Each row is a point on a landscape with many valleys, with its height.
A ball rolls from a point to the lowest of its 2 nearest points, and stops where none of them is lower. Distance is the straight distance between rows; heights are no part of it.
Q_40 h=360: [157 109  70 122 145 136 122  92 142  50 132 132 112 140 141 154  77 153
 126 166 110 126 132]
Q_75 h=313: [155 112  83 147 182 132 129 110 138  74 103 106  91 130 102 179 103 165
 112 158 126 143 136]
Q_454 h=255: [138 111 100 113 209 149  78 113 109 107  76 148  90 141  96 142 180 118
 140 112 119 113  87]
Q_974 h=452: [141  82 112 103 155 152 118  88 139  36 117 132 114 172 121  48  95 163
 121 158 116 116 139]
Q_724 h=354: [122  96 108 105 101 155  77 107 120 121 123 167 115 200 172 100 116  86
 118 118 155 133 187]
Q_909 h=396: [104 111 134 150  95  91  89 110 124 126 164 130 120 120 160 127 141 107
 159 142 135 173 132]
Q_42 h=310: [194 112 142 141 159 160 113  90 161 131 118  98 127 136 119 200 155 157
  87 114 111 136 101]
Q_363 h=375: [ 93 119 166 132  61 136 129 144 100 149 134 128 152 119 112  68 143 129
 169 126 123 165  94]
Q_625 h=416: [123 110 113 142  96 104  90 101 144  85 179 115 155  92 192 130  94 150
 156 121 122 135 105]
Q_858 h=229: [144 124 137 109 126 131 100  99 121  78 131 140 136 162 151  87 119 109
 159 163 115 131 147]
Q_50 h=567: [149 148  95  92 146 159 162 123 124  81 110 109 147 115 117 166  94 133
 115 140 132 124 139]
Q_395 h=284: [ 56 133 133 109 139 173 142 155 117 164 107 182 113 172 105  62 129  79
 136 109 150  85 181]
Q_745 h=209: [157 109 178 142 120 149 177 135 140 142 126 136 145 117  63 120 133 134
 104 186  75  99  84]
Q_693 h=276: [ 86 166 107 106 100 104 150 148  92 186 149 123 150 152 156 123 110  67
 148 102 144 140 126]
Q_944 h=295: [ 73 156 133 105 174 158 106 152  97 127  95 162 146 100 109  75 182  82
 137  94 141 106 154]
Q_586 h=336: [103 126 171 128 120 146 105 129 102 122 114 120 155 104 114  98 151 117
 148  83 125 164  86]
Q_880 h=520: [136 163 142 131 129 170 193 161 117 149  95 128 156  95  95 193 144 123
 115 118 181 119 127]
Q_884 h=180: [164 144 140 125  89 141 195 156 157 154 139 124 163 104  76 145  86 152
  83 179  78  90 140]
Q_47 h=370: [137 102 158 152 107 142 113 106 154  86 174 136 146 141 146 132  85 138
 109 145 117 136 130]
Q_355 h=264: [162 122 135 149  67 112 164 144 173 168 165 156 132 116  93 114  86 131
  69 182  63  88 123]
Q_92 h=398: [106 131 135 126  99 174 149 156 101 169 118 157 127 122  99 156 136  82
 121 136 143 141 120]
Q_405 h=186: [141 102 166 123 106 158 114 114 137 102 131 164 130 195 125  53 117 140
 127 169 136 132 167]
Q_447 h=302: [ 97 110 140 109 106 194 149 151 101 135  93 169 136 157  88  72 134  85
 151 133 168 116 145]
Q_746 h=253: [ 54 150 166 133 143 127 118 168 109 175 113 171 117 159 111  70 162  84
 154  96 128 121 152]
Q_808 h=394: [126 108  86 142 166 112  91 102 136  59 112 156  88 150 139 149 117 131
 171 155 108 118 113]
Q_368 h=479: [132 164 158 138 127  78 169 139 125 136 134  66 154 116 131 139 109 166
 149 113 144 150  99]
Q_829 h=485: [ 98 183 101 113 123 126 141 160 119 160 125 141 132 115 118 168 122 126
 122 128 156 151 188]
Q_398 h=583: [130 164  68  79 159 134 147 125  98 104 111 129 141  96 137 159 130  84
 141 126 119 136 138]
Q_72 h=259: [161  92 150 153 176 148 110  91 147  85 106 118 103 154 121 167 124 147
 104 143 121 143 114]
Q_301 h=282: [129 178  54 107 141  64 110 147 131 122 138 124 124 135 167 155  98 159
 204 104 135 109 134]
Q_800 h=539: [149 181 158  90  90 115 156 176 152 121 137  85 165  86  98 119 117 192
 129 107 134 124 169]
Q_845 h=238: [151  97 162 108  61 167 139 146 141 141 135 178 146 174 131  41 125 152
 138 191 114 101 127]
Q_704 h=395: [177 146 149 142 145 132 126 135 159 144 120  92 133 108 104 201 147 188
  91 102 121 140 144]
Q_336 h=459: [111 160  85 133 163 130 111 139 116 135 129 152  96 130 140 189 117 100
 103 123 137 152 184]
Q_142 h=312: [150 103 175 164 125 109 105 114 161 114 145 106 139  89 128 148 140 147
  87 123  74 139  94]
Q_519 h=317: [152 122 132 162 119  94 123 111 123 202 125  90 112 108 120 171 179 143
 117 123 132 167  98]
Q_718 h=426: [132 108 101 125 120 133  95  93 151  64 165 143 136 151 189 133  77 139
 172 128 142 114 106]
Q_794 h=156: [154 145 155 175 118  87 143 123 185 104 179 111 138  98 131 152  83 177
  78 146 108  96 133]
Q_931 h=305: [124 120  97 133 177 127  59 116 121  81  98 163 110 122 126 131 174 145
 173  94  95 126  81]
Q_424 h=185: [ 91 101  91 109 181 173 119 121 106  69  77 136 118 163  98  66 109  99
 147  94 164 124 145]
Q_436 h=419: [ 86 130  65 140 149  59  80 114 120 123 140 148  73 122 178 114 128  91
 191 109 104 111 109]
Q_498 h=424: [142 175 113 119 166 108 143 142 130 197 104  76 129  95 124 185 176 155
 119  72 166 123 103]
Q_917 h=311: [164 100 138 130  61 132 132 118 159 129 186 158 157 132 135  92 106 129
  74 193  85 105 143]
Q_218 h=401: [133 120 177 166  68 118 142 134 153 135 185 116 162 123 124 146  91 152
 105 133 104 150 100]
Q_911 h=214: [ 78 131 166 140 165 117  73 136 103 160 117 153 112 146 126 100 177  88
 145  81 129 141 118]
Q_30 h=629: [161 156 184 141 136  36 135 147 168 131 141  80 110  96 104 120 146 221
 134 121 157 135 143]
Q_300 h=278: [133 126 126 103 131  99  96 103 115  78 128 112 145 110 154  70 144 125
 162 141 102 141 103]
Q_934 h=183: [109 107 126 128 182 197 122 121 122 162 102 154 120 136 114 170 174  78
  72  84 169 114 107]
Q_965 h=144: [ 75 126  81 111 155 169 162 138 113 141 125 146  95 162 134 151  81  75
  99 105 163 113 171]
Q_318 h=109: [166 136 149 164  96 101 160 128 141 181 125  75 130  83 100 162 163 183
 109 138  99 154 114]
Q_962 h=521: [151 127 165 151 133  72 172 105 142 133 135  52 152 106 130 127 128 180
 106 103 107 139  57]
Q_954 h=230: [116 169  84 108 113  90 132 140 120 155 152 114 138 167 188 134 105 110
 163  99 154 139 161]
Q_291 h=414: [118 102 117 144 176 120  68  87 145  56 127 168  73 153 146  94 125 115
 186 152 135 115 156]
Q_475 h=393: [164  65 100 111 123 150  92  77 118  77 101 141 123 197 208  92 116 136
 119 133 152  95 157]
Q_227 h=346: [141 106 136 144 127  74 108  83 130  87 122  84 127  73 142  92 156 158
 126 142  77 154  86]
Q_627 h=220: [142  71 154 155 152 162 156  99 127  77 115 109 100 148  79 126 100 144
  75 163 132 144 115]
Q_458 h=128: [144 107 171 114 124 159 144 127 128 106 121 143 139 156  84  88 124 133
 115 192 106 127 123]
Q_146 h=107: [149 192  88  84 112  83 117 156 138 138 144 105 143 132 163 124 105 165
 168 103 168 136 170]
Q_501 h=366: [116 103 156 150  92 177 141 162 105 181 105 152 141  81  89 129 182  98
 140 118 142 125  78]
Q_53 h=283: [136 143 147 163  83  71 137 142 188 123 185  78 155  61 149 120 100 204
  94 105 117 118 148]
Q_940 h=434: [ 63 126 116 133 165  92  74 124 126 129 143 162  58 142 168 112 135  69
 148 101  88 114 147]
Q_118 h=290: [154 104 163 128 135 139 108  97 125 133 118  86 157 116 124 121 179 138
 124  73 107 146  55]
Q_435 h=341: [120  91 103 113 101 170 138 106 120 120 129 133 134 195 139 125  91  94
 122 132 161 147 170]
Q_609 h=163: [ 62 126 119 128 172 174 142 145 106 149 117 162 110 133 123 159 126  69
  85  93 152 122 131]
Q_820 h=345: [171  99 118 130  93 131 129  92 163  93 181 135 140 138 177 123  85 153
  69 165 119 116 162]
Q_132 h=478: [155 158 144 118 130 133 151 158 159 105 133  99 154 110  95 164  97 180
  94 123 124 130 179]
Q_69 h=438: [150 165 135 112 107 103 170 136 114 154 126 110 146 123 117 154 125 146
 138 191 129 146 159]
Q_412 h=596: [121 141 107 105 168 124 150 119  85 127  93 113 135  83 112 162 176  79
 130 139 133 125 102]
Q_707 h=318: [136 119 119 113  68 151 131 126 107 167 140 158 138 175 152 125 115  84
 149 161 140 138 150]
Q_729 h=314: [ 76 159 108 135 132 105 153 152  90 179 130 116 135 105 132 146 145  92
 119  86 137 150 106]
Q_606 h=327: [ 85 127 150 127 136 162 123 161  99 168  93 173 143  90  95  83 206  85
 137 104 161 118 112]
Q_64 h=361: [ 92 183 117 118 176  97 146 178 106 194 125 107 120 115 126 176 150 129
 106  73 156 114 121]
Q_5 h=436: [126 158 117 125  67 155 152 171 115 182 139 136 152 116 115 166 111 122
 144 135 143 157 147]
Q_115 h=431: [125  80 136 146 164 133  88  85 163  42 135 157 106 159 146  67 106 167
 155 174 132  98 150]
Q_236 h=613: [156 156 176 125 109  90 171 171 162 144 118  64 157  61  79 125 160 204
 100 102 100 113 162]
Q_465 h=184: [ 88 121 162 141 172 164  96 137 115 130 103 163 115 166 108 129 130  80
 124  84 149 143 124]
Q_77 h=243: [152 125 162 167 128  79 142 119 174 126 155 103 158  86 107 144 109 152
  58 108  67  94 106]
Q_685 h=339: [144 151 140 141  73 114 183 158 115 181 125 104 135  87  91 135 132 158
 136 167 113 139 111]
Q_799 h=576: [146 167 127 132 151  43 110 148 147 130 136  90  97 101 136 143 139 193
 174 132 168 139 132]
Q_242 h=182: [155  81 143 125 119 142 161 110 134  90 148 134 114 159  87  82  85 135
  63 194 115 123 135]
Q_511 h=369: [131 129 131 157  80  80 118 105 157 107 176  91 144  60 173 131 110 171
 115 122 107 162 128]
Q_149 h=397: [111 154 124 165 148  72 106 137 116 196 132 104  92 123 148 173 161 131
 131 108 150 160 123]
Q_60 h=161: [ 71 101  80  97 160 181 133 117  93 113 107 137  92 170 124  85  95  65
 116  95 159 103 162]
Q_226 h=508: [153 171 124 117 110  64 145 137 141 126 146  91 134 101 149 128 122 179
 151 175 133 141 164]
Q_663 h=546: [128 176 108 103 151 168 184 154 128 109 104 121 154 107  95 162 103 135
 117 114 192 109 167]
Q_677 h=435: [123 143 166 149 100 108 151 133 121 143 152 115 157 150 127 167 105 127
 142 134 142 162 106]
Q_410 h=437: [132 144 117 152 141  82 100 117 120 121 131 108 106 110 156 168 136 126
 152 134 125 156 119]
Q_160 h=415: [ 93 122 126 118  88 173 158 179  89 198 119 176 106 112 111 119 141  49
 164 147 140 111 118]
Q_393 h=245: [151 121 143 105 165 155 112  94 120 168 107 111 135 133 123 125 205 107
 126  76 147 126  67]
Q_271 h=372: [174  71 119 112 108 140 102  79 141  93 143 148 145 163 216  97 117 155
  81 162 117  94 141]
Q_285 h=444: [ 76 140 105 128 169 103 115 128 105 139 123 148  76 150 139 150 133  68
 111 125 104 137 155]
Q_633 h=285: [171  93 135 120  42 165 144 151 127 168 142 156 137 173 151 105 105 124
 145 191 115 112 123]
Q_168 h=480: [157 149 137 137 132 141 181 139 121 201 107  95 155  90 103 181 179 130
 120  93 180 105  91]
Q_810 h=210: [148  97 171 128 164 180 114 107 121 150 107 136 121 148  97 151 179 109
 114 111 159 132  97]
Q_951 h=409: [138  95  77 104 117 158  86  93 134  66 120 159 107 188 181 101  94 122
 168 107 127 102 139]
Q_544 h=368: [110 113 104 125 106 117  71 101 128 115 159 164 115 150 192 121 119  83
 150 138 143 145 167]
Q_225 h=216: [121 111 121 120 202 169  82 121 117  65  71 150 111 149 101  98 133 124
 147 102 125 138 127]
Q_615 h=332: [134 110 139 126  34 161 129 154 110 166 143 147 138 126 123  81 134 118
 178 172  97 140 108]
Q_827 h=320: [ 85 143 105  79 187 139 118 143  93 102  98 151 126 128 132 102 146  68
 150 109 111 112 116]
Q_349 h=380: [ 96 162  36 132 151  44 126 137 115 137 121 121  87 112 173 139 122 131
 177 102 104 118 100]
Q_333 h=299: [169 129 171 154  99 151 196 161 153 174 129 103 150  90  73 158 121 159
 104 140  75  91  92]

Call two points neighbours if one is among the 2 nearest of the other. Go from one point of each pair to the other, from neighbour to neighbour, staying as low as possible. Name the highest point that can't be avoided.
Q_884, Q_72 -> Q_333
Q_318, Q_884 -> Q_410
Q_146, Q_72 -> Q_829
Q_794, Q_944 -> Q_92
Q_965, Q_794 -> Q_363

Where does a ball stop that starts at each point below?
Q_447 -> Q_965
Q_663 -> Q_146
Q_336 -> Q_146
Q_586 -> Q_965
